Each row is a point on a landscape with many valleys, with its height.
From any point a ball takes the steepest step (drop divided by distance) to one of its 2 nearest points. It stops when none of these is lower. Distance is the straight distance between rows; heights are no part of it.
Q_748: [-3.07  4.10  0.51  4.09 -3.01 -3.94  0.23  1.42  1.59 -0.58  3.45 -0.06
  4.84  1.74 -1.71 -1.28 -2.02 -0.70 -0.23 -0.32 -0.91 -2.71 -1.41 -4.22
  1.88  1.92  1.04]  height 439
Q_185: [-0.60 -0.87  3.80 -0.21 -2.19 -2.21 -1.54 -1.37 -1.13 -2.11  1.49 -2.22
 -2.18  0.93 -1.54  0.90  0.06  0.97 -3.10 -3.65 -1.14  0.61  3.85 -4.00
 -0.60  0.21 -1.24]  height 446
Q_392: [-3.06  1.37  3.59 -1.38 -1.52 -5.82  1.89  0.43  3.63  1.91  0.21 -1.46
  3.10 -1.95  1.36  2.25  0.84 -2.91  0.88  2.45  1.02  0.31 -5.68 -1.04
 -1.86  1.70  1.09]  height 230
Q_497: [-2.99  2.78  1.65  2.73 -3.07  1.58  0.69  2.63  3.62  2.57  1.01  2.02
  3.13  0.65 -3.22 -1.15 -1.70 -1.91 -0.31 -2.94 -2.22 -2.82 -2.11 -2.02
 -0.17  4.19  2.66]  height 452
Q_657: [-1.47 -0.55 -1.16 -3.93  1.41 -1.93  1.44 -0.10 -2.84 -0.60  1.71 -2.15
 -2.70 -2.52  3.76  0.18  1.04  2.08 -1.29 -0.39 -2.65 -1.50 -2.31 -4.14
 -2.79 -0.93 -0.17]  height 497
Q_253: [ 0.10 -0.18 -3.57 -0.56  2.96  3.32 -2.23 -1.83 -2.75 -0.15 -0.54 -0.06
 -0.24 -1.25  2.83 -1.37 -0.31 -2.14  0.80 -0.49 -1.12  1.27  1.30  1.97
  0.95  0.09  4.19]  height 250
Q_999: [ 2.64 -4.36  2.49 -2.07  1.69 -0.94 -4.19  0.72 -0.56 -1.47  1.77  0.81
 -0.75 -3.05  3.57 -1.35 -2.51 -0.79  3.15 -0.66  4.10 -3.65  1.63 -1.49
 -1.51 -0.90 -2.59]  height 51
Q_438: [-3.54  0.55  1.41 -2.03  2.61 -4.88  3.22 -2.67  2.49 -0.36  1.43 -2.69
  2.20 -1.45  1.66  1.44  2.39 -3.93 -1.89  0.41 -2.12  1.67 -3.56 -3.44
 -0.86  0.43  0.65]  height 271
Q_848: [-1.01 -1.18 -0.25  0.43  1.45 -0.22  1.40 -3.69  3.46  1.76  3.53  0.63
  1.44  2.23  3.33 -2.24  1.51 -2.24  0.99  1.23  1.55  2.18 -2.22 -2.30
 -1.40  1.60  1.69]  height 336
Q_978: [-4.07 -1.10 -3.13 -0.23  2.81  1.06  3.86 -1.71  0.94  1.31 -1.40 -1.44
  1.07  2.96 -2.17 -1.63  4.39 -4.40  0.47 -0.26 -1.60 -0.07 -3.85  1.43
  3.21  0.72  2.63]  height 485
Q_727: [-1.15 -1.61 -0.25  0.09 -0.45  3.94  1.51  0.35  2.65  0.53 -2.84 -0.17
  4.68 -0.45 -1.23  2.97  3.73 -5.19 -1.30 -1.80 -3.36  1.32  2.31  4.17
 -1.85 -0.64  2.14]  height 277
Q_854: [-0.36 -1.45  1.19 -0.49 -0.55 -0.33 -2.57 -2.29 -0.08  3.31  1.26 -3.56
 -0.62  0.06 -0.91 -0.72  4.84  0.71 -3.00 -1.58 -1.37 -0.50  1.15 -3.38
 -2.44 -1.16 -1.14]  height 466
Q_320: [-0.02  2.48 -1.41  2.54 -0.45  0.77 -3.85  2.35  2.63 -2.12  1.35  0.52
  2.90 -0.50  0.23  2.06 -3.62  0.28 -3.77 -3.74 -2.04  1.92 -0.11  2.19
  1.30  1.40 -1.23]  height 257
Q_161: [-4.23  2.09  0.08  2.29 -0.07  3.63  2.60 -1.08 -1.38  0.89  2.39  0.80
 -0.41  1.53 -2.44 -0.42  1.29 -2.68 -2.35 -1.27 -2.49  1.43  1.24 -2.60
  2.15 -0.67  2.01]  height 458
Q_713: [-0.85  0.01 -0.94  0.49  0.24  1.86 -4.50 -0.58 -0.61 -0.16  2.61 -0.85
 -2.11 -1.82  1.67 -1.75  0.91  2.44 -3.36 -1.23  1.17  4.87  2.66  1.43
  0.10  0.73  0.03]  height 318
Q_36: [-0.67  2.02 -0.16 -3.11 -1.89 -4.56 -0.69  0.48 -3.47 -3.50 -0.30 -2.88
 -1.98 -1.62  3.99 -1.17 -0.79  5.89  1.42  3.21  0.19 -0.99  0.53 -1.74
  0.89 -0.74  1.58]  height 505
Q_709: [-3.17 -2.10 -2.73 -2.81 -2.41 -2.62 -0.49  1.86 -2.61 -1.49  2.36  1.68
 -3.33 -3.60 -1.26  0.04 -1.48  1.43  3.01  2.95  3.52 -1.56 -0.70  0.08
 -0.56 -1.10 -3.93]  height 445
Q_908: [-2.81 -0.84  1.15 -2.93  2.55 -0.74  1.80 -1.07 -0.38 -1.48 -1.91 -1.11
 -3.20  2.79 -0.40  0.48  2.37  2.15 -3.63  0.05 -0.78 -0.07 -0.92 -0.54
  0.74  1.32  0.05]  height 523
Q_611: [ 0.58  2.42  0.60  0.14 -1.14 -4.53 -1.07 -0.25 -1.73 -0.90  2.04 -2.93
  0.01 -0.26  3.42  0.89 -2.85  0.68  2.62  1.64 -2.63  0.31 -0.32 -3.64
  2.07  0.30  0.44]  height 513
Q_919: [ 3.32 -0.24 -3.48  1.89  1.15  1.92  1.70 -0.64 -1.77  5.45  0.30  0.74
 -0.53  0.78 -0.16 -1.34  2.83  1.49 -2.47  1.11  0.48  1.69 -3.16 -0.95
  1.78 -0.32  2.23]  height 285
Q_928: [ 0.44 -0.54  2.84 -0.03 -0.30 -2.99  1.31  1.95  4.75  4.26  1.98  2.23
  3.86 -0.42 -0.65  0.07 -0.94 -1.68  1.65  2.04 -0.11  0.30 -5.97  1.77
 -3.56  3.95  0.02]  height 175
Q_907: [ 1.11 -0.42  6.01  0.25  0.38  0.54  1.43  1.41  3.16  1.25 -3.16  1.44
  3.12  1.74 -0.46  2.44 -0.21 -3.67  0.60  0.20  0.67 -1.00  0.47 -0.19
  2.13 -1.20  0.95]  height 403
Q_540: [ 0.11  2.72 -0.93  5.21 -3.71 -1.94  2.50 -0.54  3.21 -0.23  1.26 -1.95
  3.45  5.95 -1.04 -0.27 -0.98  0.82  0.53  1.75 -1.63 -0.62 -1.05 -1.93
  0.70  1.28  2.79]  height 451
Q_859: [-5.65 -0.46 -1.83 -0.14 -2.35 -4.12  5.02  0.35 -0.67 -2.86 -0.15  0.08
 -3.21 -3.35 -1.24  1.14  1.77  0.39 -2.89  2.91  2.28  4.04 -1.77 -2.43
 -4.63 -2.80 -4.15]  height 381
Q_264: [ 0.47  0.26 -0.28  1.34  1.86  1.74 -4.98  0.75  0.21  1.46 -1.32 -2.78
 -2.70  2.75 -2.49  3.13  0.89 -1.65 -1.77 -2.80 -4.08  3.23  2.77  1.61
  0.12 -1.33  4.59]  height 154
Q_740: [ 1.06  0.40  0.27 -0.97  0.71  2.57 -0.30 -1.65  0.66  2.06 -0.37  0.44
 -1.04  4.19 -1.24 -3.62  2.26  0.06  3.00 -0.18  0.14 -5.52 -2.21  2.41
  2.99  0.77  3.85]  height 192
Q_725: [-2.32  2.08  0.64 -0.71 -0.73 -1.87  2.20 -0.82  0.40 -0.99 -0.63  0.03
  2.77  1.77  1.61 -1.35 -0.01  2.10  0.00  0.29 -0.24 -3.20 -4.40 -0.32
  0.81  0.91  1.78]  height 334
Q_536: [-0.09  2.25  1.05  0.81 -1.82  0.85 -1.95 -2.21 -2.71 -4.42  1.57 -1.07
 -2.72 -4.95 -0.46 -0.60 -1.71  1.41  0.73 -0.88  5.31  1.77  7.18  3.20
  3.55  1.02 -1.44]  height 201
Q_464: [ 3.45 -0.86  1.50  0.46  1.06  0.58  1.29  0.19 -1.55  2.15 -0.09  2.67
  1.07 -4.32  2.83  2.39 -3.20 -0.63  0.30  2.01  2.90  1.17  0.35  0.30
  2.00 -0.66 -0.30]  height 84
Q_108: [ 4.75  1.19 -0.88 -1.58  1.22 -0.37 -2.66 -0.07 -2.70 -0.67  0.18 -2.05
  1.71 -1.84  0.04  1.17 -1.16 -1.82  1.66 -0.21 -0.78 -1.36  2.71  1.85
  2.81  0.62  1.02]  height 213
Q_735: [-3.18 -1.26 -3.14 -0.61 -0.94 -1.92  0.18  0.65 -1.40 -2.94  0.91  0.02
  0.10  1.15 -2.87 -0.60  0.92  2.12  0.06  2.65  0.63 -1.48 -1.15  1.81
  1.72 -0.38 -2.83]  height 429
Q_596: [ 3.16  1.58 -0.79 -1.21 -2.89 -2.65 -0.10 -2.43 -1.87 -2.09 -1.21 -2.44
  1.49 -0.59 -1.48  2.45 -2.83  1.90  0.97  1.67  1.59 -1.83  1.80  1.85
  2.49 -0.68 -3.20]  height 254
Q_172: [ 5.51  0.12  0.57 -0.03  1.72 -0.96 -1.85 -1.55 -2.49 -0.44 -5.23 -0.36
 -1.42 -2.15 -1.57  0.34 -2.69  1.97  1.73 -0.31  3.91 -4.35  3.49 -4.01
  2.65 -3.27 -3.65]  height 180
Q_405: [-4.52  0.10 -1.86 -0.45 -0.74 -1.37  1.16  1.93  1.03 -3.48 -1.06 -3.71
  1.56 -2.46  0.41  1.32  1.61 -2.26 -2.19 -0.80 -1.16  5.20  0.91  3.02
 -2.47 -0.46  0.95]  height 305
Q_604: [-1.68 -0.98 -1.80  3.26  2.06  1.46 -2.29 -0.69  2.76  0.40  3.93  0.82
  5.17  2.29  0.65 -4.53 -0.01 -2.78 -1.03 -0.71  2.42  2.89 -1.84  1.89
 -1.25  2.36  2.30]  height 359
Q_342: [ 1.95  1.16 -1.53 -1.42  0.19  5.79 -1.02  3.72 -0.91 -0.06 -2.85  3.38
  0.61 -0.80 -3.18  0.74  0.20 -3.10  2.00 -1.55  0.95 -2.21  3.96  3.90
  1.33 -4.14  2.64]  height 641
Q_811: [ 1.20  0.36 -1.79 -2.85  1.47  2.75 -0.50  3.98 -2.13 -0.12  0.52 -1.17
  4.32 -0.80  0.81 -1.73  0.19 -1.08 -1.56 -3.79 -2.32 -4.89 -1.56  0.01
  0.35 -1.41  2.10]  height 425
Q_876: [ 2.25 -3.32 -0.57 -0.18 -1.01  1.38  2.81 -2.15 -1.51 -0.99  3.67  2.04
 -1.07  0.23  0.50 -2.57 -2.32 -2.29  3.21  3.97 -1.43 -3.83 -0.18 -0.36
 -2.81 -0.82 -0.81]  height 267
Q_366: [ 2.22  1.68  0.81  2.09  2.28  2.64 -4.21 -1.88  1.39  2.11  0.97  1.89
  0.37 -1.12 -0.11  1.60 -2.19  2.31 -4.17 -2.01 -0.10  4.07  1.28  1.14
  0.82  1.47 -1.76]  height 289
Q_216: [ 1.12 -0.41  1.58 -2.86  0.56  1.96  0.90  2.88  2.07  1.23 -1.29 -1.91
  3.87 -1.57  2.13 -2.12 -0.61 -1.97  2.04 -3.09 -3.43 -4.81 -4.33  1.49
 -3.55  0.01  0.38]  height 400
Q_792: [-2.95  0.30 -1.31 -2.22  2.51  0.96 -1.09 -0.08  1.73 -1.27 -0.95 -1.52
  1.54  1.35  3.67 -0.10 -1.03 -0.43  1.49 -1.39 -1.27  1.53 -1.05  1.60
  1.18  4.08  5.84]  height 282
Q_208: [ 3.12  1.58 -0.96  0.95 -3.36 -3.34  3.18  0.07  0.34  0.09 -1.51 -1.75
  1.14 -1.73 -0.89  1.76 -1.08  3.56 -2.53  2.42 -1.33 -0.35 -1.62 -2.39
 -0.16 -0.77 -3.06]  height 293
Q_152: [ 2.76 -0.62 -0.82  1.04  1.14 -2.48  2.05  1.01  1.34  2.43 -4.16  0.14
 -0.29  1.92 -1.42  0.57 -1.99  0.13  0.57  1.48 -1.43 -0.18 -4.96  0.79
  3.03  1.40 -0.84]  height 337
Q_223: [-1.79  1.26 -1.38  0.71  0.30  3.46  1.08  1.59 -1.10 -0.32 -0.08  1.30
  0.87  3.25  0.02 -2.09 -0.59 -0.46 -2.17 -4.05 -2.95 -2.46  0.46 -2.35
  0.00 -0.34  3.74]  height 443
Q_141: [ 0.07  1.78 -0.55 -0.95 -1.70  6.05  2.17  1.82  0.35  1.77  0.26  4.67
  4.03  1.01  2.13 -3.90 -1.21  1.45 -1.70 -4.28  2.22 -2.87 -0.65  4.40
 -0.80  2.68  1.79]  height 402
Q_70: [-4.41  0.70 -0.86  2.47  0.59 -5.96  0.80 -0.28  1.09 -3.08  0.84  0.95
 -1.22 -1.90 -0.93  0.71  1.65 -0.73  0.63  4.32  2.66  1.91 -2.10 -3.64
 -1.11 -3.35 -1.51]  height 399
Q_495: [-0.16 -2.62  0.97  2.66 -0.12  0.03 -2.02  1.42 -1.13 -0.04 -0.07 -0.57
 -5.36  3.79 -2.53  1.42 -1.60  0.50  0.38 -0.77 -4.28  1.20  2.43 -0.51
 -0.45 -0.53  0.99]  height 173
Q_992: [ 0.81 -0.11  1.38 -2.94  0.38  1.02  2.96 -2.89  0.78  0.69  4.33  2.11
  3.89  0.27  3.81 -4.21 -0.85 -1.93  0.82  1.68  0.33 -3.15 -1.08 -1.31
 -3.31  0.94  1.03]  height 306
Q_182: [-0.77 -0.35 -2.21  0.13 -1.51 -2.02  0.70  1.31 -0.72  0.51  0.26 -3.90
 -0.99  0.56  0.61  0.24  2.54  3.08 -0.99  0.22 -4.59  0.69  1.03 -4.24
 -4.58 -2.41  0.11]  height 483
Q_351: [ 1.62  0.53 -0.34 -1.75  3.63  0.73 -5.02 -3.10 -1.34 -1.08 -2.77  2.05
 -4.05 -4.02 -1.36  0.01 -0.74  0.85  2.59 -0.04  4.50 -1.75  5.73 -2.24
  3.93 -4.04 -2.62]  height 194
Q_84: [-0.45  2.31  0.76 -0.52 -0.42 -1.34 -0.02 -4.40  2.35 -1.97 -0.74 -1.53
 -0.61  1.83  2.84 -1.19  3.18  1.31 -6.02  0.29  0.56  2.33 -0.39 -4.99
 -1.86 -1.65 -0.63]  height 356
Q_116: [ 0.27  2.91 -0.49 -1.59 -1.72 -4.15 -0.47 -4.87  2.07 -2.19 -0.56 -2.06
  2.23  3.13  0.41 -1.57  2.80  1.24 -2.52  0.43  0.55 -2.47 -1.59 -0.56
  0.93 -0.32 -2.44]  height 360
Q_927: [ 3.22 -0.18  2.19  2.49  1.55  1.32  0.05  2.03 -1.09 -2.94 -2.04  0.46
 -2.60  2.02 -1.79  0.72 -4.40  0.78  0.37 -0.51 -3.09 -1.70  4.29 -4.20
  1.55 -1.28 -0.18]  height 116
Q_30: [ 2.31 -0.06  4.58 -2.75 -1.24  0.77  1.98  2.05 -0.63 -1.17 -4.14  2.05
 -0.61 -0.62  0.52  2.58 -1.56  2.19  2.80 -1.78  5.59 -3.56  0.54  5.59
  1.88  2.17 -2.91]  height 350
Q_901: [-0.25 -1.41 -1.12 -2.82 -0.66  0.92  0.36 -0.22 -6.69 -0.84  1.73  0.89
 -3.56 -4.12  1.08 -1.34 -0.85  0.63  3.39  0.83  1.91 -1.32  1.75  0.15
  2.31 -0.83 -0.07]  height 460
Q_303: [ 1.03  1.86 -1.72  1.50 -1.53  0.43  2.95 -3.42  0.37  1.07  0.59 -0.44
  0.17 -0.52 -0.16 -0.63  0.96  1.92 -3.36  2.13  1.55  2.26  0.73 -2.41
 -2.02 -0.36 -2.53]  height 325
Q_989: [ 2.30 -0.05  2.59  0.71 -0.97  3.05  1.12 -2.38  6.60  2.75 -1.87  1.19
  4.41  3.18 -1.54  0.41  2.81 -4.22 -0.19  0.29  0.52  0.23 -0.61  2.10
 -0.19  1.51  1.02]  height 367
Q_109: [-2.29  0.15 -2.29 -0.66  1.40  2.46 -0.90  0.92  2.10  0.85  1.58  1.40
  5.60 -0.78  2.03 -3.58 -0.15 -0.63 -2.02 -4.11  4.55 -1.02 -1.62  1.66
  0.68  3.39  3.04]  height 377
Q_573: [ 3.97 -1.88  2.23 -1.92 -0.32  4.13  0.74  0.56 -0.81 -0.98 -0.95  3.50
 -0.54 -3.08 -0.14  2.10 -3.98  2.20  2.02 -1.12  1.40 -1.75  1.79  3.57
 -1.49  0.81 -5.27]  height 401
Q_453: [ 3.56  0.40 -1.47 -0.61 -1.07 -1.61 -0.33  0.35 -1.19  2.56 -0.79 -1.26
  0.95 -4.08  0.90  1.84 -0.87  2.61 -4.00 -0.37  0.86  0.26 -3.23  1.79
 -0.29 -0.51 -5.72]  height 328
Q_830: [ 1.55  2.28 -0.55  0.34 -1.67 -0.78 -0.46  2.90 -0.71  5.08  2.72 -1.23
  0.17  1.78 -0.77 -2.89  0.59  1.73  5.56  0.36 -1.06 -4.12 -5.10  0.15
 -0.01  1.88  1.87]  height 189
Q_982: [ 3.54 -1.08 -1.26 -1.58 -0.21  2.44 -3.31 -1.84 -1.09  0.76 -1.47 -1.00
 -0.25 -3.83  2.12  1.12 -0.43 -0.79  1.42  2.39  3.28  1.83  1.19  3.85
  2.99 -0.31 -1.96]  height 160
Q_491: [-2.63 -2.47 -3.07  1.98  0.44 -3.75  2.22 -2.27 -1.19 -4.70 -1.73  0.24
 -3.20  0.76 -1.55 -0.46 -0.05  1.02  1.28  4.40  1.96  1.49  1.03 -0.66
  0.22 -3.03 -2.27]  height 413
Q_95: [ 0.97 -2.19  2.20  1.24  0.36  2.42 -2.09  1.85  2.73  0.33 -2.23 -1.03
  0.32  2.03 -1.39  2.66  0.70 -4.17 -0.35 -0.53 -1.69  4.24  2.86  4.01
 -2.75 -0.21  3.79]  height 214
Q_555: [-5.35  1.16 -1.47 -0.91 -0.46 -0.31  4.90 -0.68 -1.83 -1.59  0.53  0.84
 -3.83 -2.60  2.38  0.74  4.41 -0.38 -0.48  2.86  1.77  5.53  2.06 -3.23
 -4.39 -1.44 -0.57]  height 358
Q_110: [ 2.02 -2.22 -1.95 -1.99 -1.84  1.08 -1.09  1.70 -4.56 -0.38  0.55 -1.80
 -3.79 -1.87  2.89 -2.72 -1.01  3.09  2.16  0.29 -0.53 -1.37  2.28 -0.09
 -3.17 -0.49  1.91]  height 474
Q_74: [ 1.54 -2.44  1.71 -1.07 -0.44  0.99 -0.52 -0.09  2.25 -2.17  1.36 -0.05
  1.15  2.84 -0.69 -0.89 -0.49  1.35 -0.25 -0.96 -0.92 -2.02 -1.48  5.30
 -4.03  0.12 -2.16]  height 580
Q_415: [-1.26  0.28 -3.47 -2.16  0.58 -0.29 -1.31  1.00 -3.69 -0.44 -0.13 -2.54
 -5.98 -2.05  0.53  0.83  2.75  1.89  2.40  1.29 -1.29  3.11  2.95 -0.86
 -1.34 -1.51  3.40]  height 486
Q_394: [-0.60  1.46  2.53  2.67  0.58 -1.02  0.26  1.72  0.73 -0.63  1.70  1.07
  3.34  1.51 -0.53  0.08 -2.49 -3.23  2.93  1.78  0.58 -1.51 -0.37 -2.01
  4.09  0.09  1.21]  height 427
Q_3: [-0.65 -0.27  3.26  3.54  0.41  0.82  2.69  0.35 -0.62 -1.23  1.32  2.18
 -2.04  0.23  1.35  1.19 -0.74 -0.53 -0.49  1.03 -1.61  5.84  3.39 -2.85
 -1.95  0.35  1.05]  height 408
Q_976: [-2.44 -1.60 -1.89  1.28  1.82 -1.31 -0.33  0.28  0.47  2.82  1.16 -0.34
  4.16  1.88 -2.13 -3.68  2.45 -1.52 -1.75 -2.18  0.29 -0.84 -6.26  1.05
  3.24  1.47  3.57]  height 498
Q_58: [-1.17  2.74  0.51 -0.13 -0.05 -2.60 -0.21 -2.72 -5.32 -2.41  0.08 -1.89
 -2.69 -3.04 -0.86  0.71  1.44  2.58 -0.18 -0.50  2.15  4.10  4.34  0.43
  4.81  2.41 -1.33]  height 238
Q_879: [-2.55  0.55  0.32  0.43 -1.26 -1.45  1.12  0.19 -2.21 -2.45 -1.60 -2.39
 -0.91 -0.41 -1.00  2.41  0.17  1.54 -2.38 -1.22 -1.57  5.29  3.28  1.39
  2.12 -0.68  1.24]  height 270
Q_862: [-0.05 -0.63  0.13  0.31  1.52  0.20 -1.19  3.59  1.01 -0.46 -1.52  1.88
 -0.17  0.31  1.14  0.62 -3.57 -0.07  2.71 -0.21 -1.32 -0.69 -4.21  4.05
  2.48  2.35  0.09]  height 331
Q_932: [ 1.92 -0.61 -1.05 -0.09 -1.85  0.48 -3.32  1.57  0.98 -2.00 -0.95  1.39
 -2.44 -3.09 -2.81  3.47 -4.58  1.26  1.68 -0.76 -0.64  1.58  2.51  2.30
 -0.88  0.55 -5.28]  height 432
Q_693: [-1.30 -1.34  0.63  4.34  1.02  0.65  0.79  1.43 -0.32  1.65  0.33  3.94
 -3.16  2.75 -2.22  1.41 -3.98  0.34 -2.27 -0.95 -3.09  2.43 -0.88  0.10
 -0.89  3.54  2.22]  height 218
Q_714: [ 1.39  2.41  1.96  1.14  1.20  0.74 -2.73 -1.53  1.42 -3.86 -0.80  1.58
  1.30  2.68  0.58  0.77 -0.74 -1.49 -1.96 -2.61 -1.96 -3.28  4.87 -3.56
  1.05 -1.05 -0.78]  height 176
Q_429: [ 4.05 -2.37  2.88 -0.69  0.86 -2.98 -3.40  0.86 -1.61  1.84 -0.86  2.16
 -2.71 -2.59 -0.60 -0.12 -2.49  3.31  3.76 -0.22  4.81 -5.25  0.92 -2.07
  0.77 -2.15 -4.21]  height 130
Q_580: [-1.52 -1.97  2.07  1.17 -1.85 -2.05  3.42 -0.46  0.94 -0.42 -1.73  1.66
 -4.23 -1.87  0.05  1.28  1.68  1.68 -1.03  2.47  1.20  6.53  2.97 -5.45
 -3.98 -1.85  1.22]  height 383
Q_241: [ 2.28 -2.21  0.61  0.88 -1.32  0.66  2.15  3.66  1.06  0.24 -2.23  1.75
 -0.97  3.69 -4.70 -0.83 -0.20  2.04  2.30  0.30 -1.15 -3.22 -1.50  2.39
 -3.35 -1.80 -3.49]  height 597
Q_728: [-0.73 -2.97 -1.04  2.23  0.20  0.40  1.87  2.80 -2.75  4.01 -0.09  2.50
 -1.72  0.04 -1.23  1.57  0.38 -1.07 -2.34  1.08 -2.85  3.60 -3.14 -0.80
  1.02  0.25  1.59]  height 255
Q_717: [ 1.74  3.43 -1.48 -0.53  1.49  2.61 -4.03 -4.50 -2.37 -2.32 -1.71  1.31
 -5.26 -5.00  0.48  0.37 -1.66  0.37  1.61 -1.19  2.09  0.82  8.99  1.89
  4.12 -0.94 -1.63]  height 155
Q_356: [-4.06 -0.44 -1.63 -3.35  3.93 -1.02  1.96 -2.17 -3.09 -2.17  0.24  0.01
 -0.64  0.35  4.52 -0.93 -0.22  0.25 -3.97 -2.28 -2.35 -0.37 -1.91 -1.74
  2.02  0.30  0.76]  height 509
Q_174: [ 3.34 -2.17  3.15  0.17 -0.93  1.93  0.10  0.90 -1.24 -0.29 -1.14  2.25
  0.12 -2.22  0.86 -0.52 -2.00 -1.91  4.52  2.00  3.07 -0.95  3.94 -1.05
 -0.48 -2.52 -0.67]  height 148
Q_564: [-3.16 -1.00 -1.37 -1.48  0.17  0.79 -1.64  1.47  1.47 -1.12  0.60 -0.51
  0.93 -2.50  1.24  0.25  2.42 -2.40  0.31  1.16 -1.06 -0.29 -0.94 -0.21
 -3.02 -0.95 -1.26]  height 339
Q_284: [ 3.09  1.80  1.94 -1.23 -1.44 -1.76 -2.30  1.49  2.71  4.74  0.58 -1.01
  2.89  0.93  0.03 -1.89  2.65  2.94  1.66 -0.36  3.96 -3.46 -3.49 -0.05
 -3.15 -0.16 -2.57]  height 171
Q_679: [-1.20 -0.11  1.96 -3.44 -1.20  3.40  0.85  2.67  1.32 -2.90 -2.28  1.03
  1.08  1.95  0.41  0.21  2.29  1.33 -1.83 -2.34  1.39  0.40  0.08  5.00
 -2.18  0.95  0.94]  height 560
Q_397: [-1.57 -1.07  4.29 -0.62  0.74 -0.84 -1.59 -1.27  2.09 -3.38 -1.86 -0.34
 -0.29  4.26  1.20 -0.19  2.45  0.26 -2.56 -1.80  2.38  2.03  1.87  2.11
 -0.46  1.75  2.16]  height 540
Q_632: [-1.95  2.89 -2.48  0.14  4.08 -0.71 -2.22  0.62  2.16  0.48  0.82  0.76
  0.81 -1.17  2.62 -0.58 -1.00 -0.87  2.87  1.00  0.16  1.62 -4.77 -0.53
  3.45  2.15  2.10]  height 307
Q_707: [ 3.52  0.17  4.75 -2.00 -2.23 -2.78  3.52 -1.60 -3.03 -1.23 -1.75  0.61
 -0.94 -1.19 -2.67  2.78 -2.74  1.06  2.65 -0.38  2.85 -5.19  2.72  1.84
  1.63  0.79 -2.93]  height 298
Q_122: [-0.24 -4.30 -1.03  0.31  1.36  1.30 -4.51 -2.62 -1.17  1.05  2.94  0.83
 -2.14 -0.18  0.85 -1.31  1.78 -1.40 -0.41  0.64  3.39  3.35  3.32  1.89
 -3.19 -1.39  0.34]  height 343
Q_308: [-0.80  2.07 -4.14 -0.52 -1.28 -2.12 -2.27  0.32 -2.25 -1.90  0.31 -4.32
 -2.98 -1.94  1.87  0.19  3.39  4.71 -0.20  3.11  1.58  2.48  0.86 -1.62
  2.65 -1.78 -0.92]  height 496
Q_391: [-3.90  3.99  0.43 -4.20 -0.62 -2.31  2.74 -2.09  1.28 -0.55  1.34 -3.96
  1.81  0.77 -0.35  0.23  2.08 -1.64 -2.27 -0.28 -3.97 -2.60 -3.09 -1.24
 -0.15  2.60  0.78]  height 304
Q_736: [ 0.96  1.07 -1.00 -1.54  1.11  4.78  1.45  0.46  4.70  0.79 -1.37  1.11
  3.71 -0.24 -0.51  0.30 -1.16 -4.54 -0.22 -0.77 -1.30 -0.07 -0.42  4.10
 -2.50  0.17 -0.67]  height 327
Q_49: [-1.67  1.55  3.53  3.58  1.65 -2.10 -1.89 -0.14  0.75  0.16  2.03 -0.30
 -0.89  0.95  1.76  1.15 -1.47 -0.65 -2.27 -2.96  0.04  3.49  1.93 -3.41
  0.93  1.86  1.45]  height 428
Q_139: [ 2.49 -1.93  3.72  0.09 -0.92 -2.60 -2.19  1.27  4.26  4.96 -0.58 -0.83
  2.42 -1.29 -0.62  2.07  1.85 -1.16  0.69  0.50  2.00 -0.01 -4.02 -0.03
 -1.76  0.97 -3.93]  height 88
Q_7: [ 1.40 -2.22 -2.23  1.36 -2.52  3.95  0.80  2.77 -1.44  1.32 -3.58  1.39
 -3.74  0.43 -4.84  2.70  0.77  3.31  0.48  1.68 -1.36  1.62  2.05  1.09
 -1.75 -3.03 -0.29]  height 623
Q_175: [ 2.35 -2.15 -0.95 -0.74 -0.90 -0.35 -0.52 -2.62 -1.55  4.52  3.06 -3.25
 -0.86  3.79 -1.58 -2.15  1.42 -1.40  2.95 -0.35 -2.13 -3.14 -2.64  0.67
  1.11  1.38  2.30]  height 145
Q_918: [ 3.76 -1.77  0.63  3.07 -1.29  2.04  1.82 -0.81  0.15  3.34 -2.20  2.42
 -1.88  4.08 -5.32 -0.11 -0.06  1.82 -1.86  0.94 -0.48  0.75  1.70  1.94
 -1.28 -2.34 -1.90]  height 612
Q_184: [ 4.04  1.62 -2.50  2.14 -0.74  2.85  0.22  2.20 -2.13  0.70 -4.59  1.04
 -0.36 -0.07 -2.66  2.25 -0.40  2.05 -0.97 -0.58  1.55  0.05  2.65  1.44
  2.64 -2.77  1.83]  height 633
Q_399: [-6.56  0.08 -3.94  0.92  0.45 -0.12  1.54  0.70 -0.80 -1.16  2.00 -2.00
 -2.47 -0.87  0.73  1.28  5.46 -3.21 -1.10  0.54 -2.25  5.38  1.83 -1.59
 -2.05 -1.82  0.25]  height 335
Q_613: [ 0.57 -2.38 -1.04 -0.73  3.76  1.91 -1.32  3.76  3.60 -0.35 -0.40  1.06
  2.96 -0.96  1.04 -0.28 -0.29 -3.64  1.96 -0.47 -1.53 -3.39 -4.51 -0.94
 -2.70 -2.57 -1.20]  height 369
Q_191: [-5.39 -0.05 -3.16  3.37  1.94  2.71  0.83 -4.40  0.79 -0.39  2.36  0.87
  1.38  4.54 -3.20 -1.15  2.08 -2.82 -1.43 -0.62 -2.07  1.54  0.37  2.20
  2.48  0.36  2.98]  height 471
Q_97: [ 1.16 -0.43 -4.27  1.43  2.82 -0.98  2.85 -1.04 -2.00  1.99 -0.52 -1.60
  1.17  1.90  2.12 -0.16  0.33 -0.34 -0.39  3.88 -1.30  2.41 -5.03  2.07
  2.25  0.36  2.24]  height 310
Q_393: [ 3.87  0.12  1.32  0.44 -5.28 -0.92  0.35  3.02 -0.41  4.36  1.04  0.25
 -1.49  1.57 -0.59 -1.30  0.63  6.62  3.51  0.29  0.44 -3.94 -3.53  0.43
 -2.29  1.18 -2.51]  height 232
Q_212: [ 0.74 -3.66  3.51 -0.27 -0.54  1.59  0.51 -0.30  0.27  3.03  3.00  2.26
 -2.06 -0.61 -1.36  0.34 -1.30 -3.01  4.67  2.40 -0.78 -2.12  1.66 -2.07
 -0.42  0.83 -2.55]  height 219
Q_209: [ 1.63  2.90  0.49  1.44  2.33  0.61 -2.94 -0.67  2.43 -2.93  0.72  1.09
  2.73  1.23  3.19 -0.79 -4.01  0.25 -2.18 -3.41 -2.06 -2.82  0.07 -1.20
  1.59  2.16 -3.36]  height 221

Call two points neighbours if one is among the 2 nearest of the other. Go from one point of each pair to the other, from neighbour to neighbour, staying as low as possible. Name the highest point that can't be avoided.
Q_927, Q_464: Q_152
Q_464, Q_717: Q_351
Q_208, Q_175: Q_116
Q_139, Q_175: Q_393
Q_464, Q_999: Q_174
Q_264, Q_927: Q_495

Where does a ball stop that starts at each point below?
Q_184: Q_717
Q_978: Q_717
Q_185: Q_717
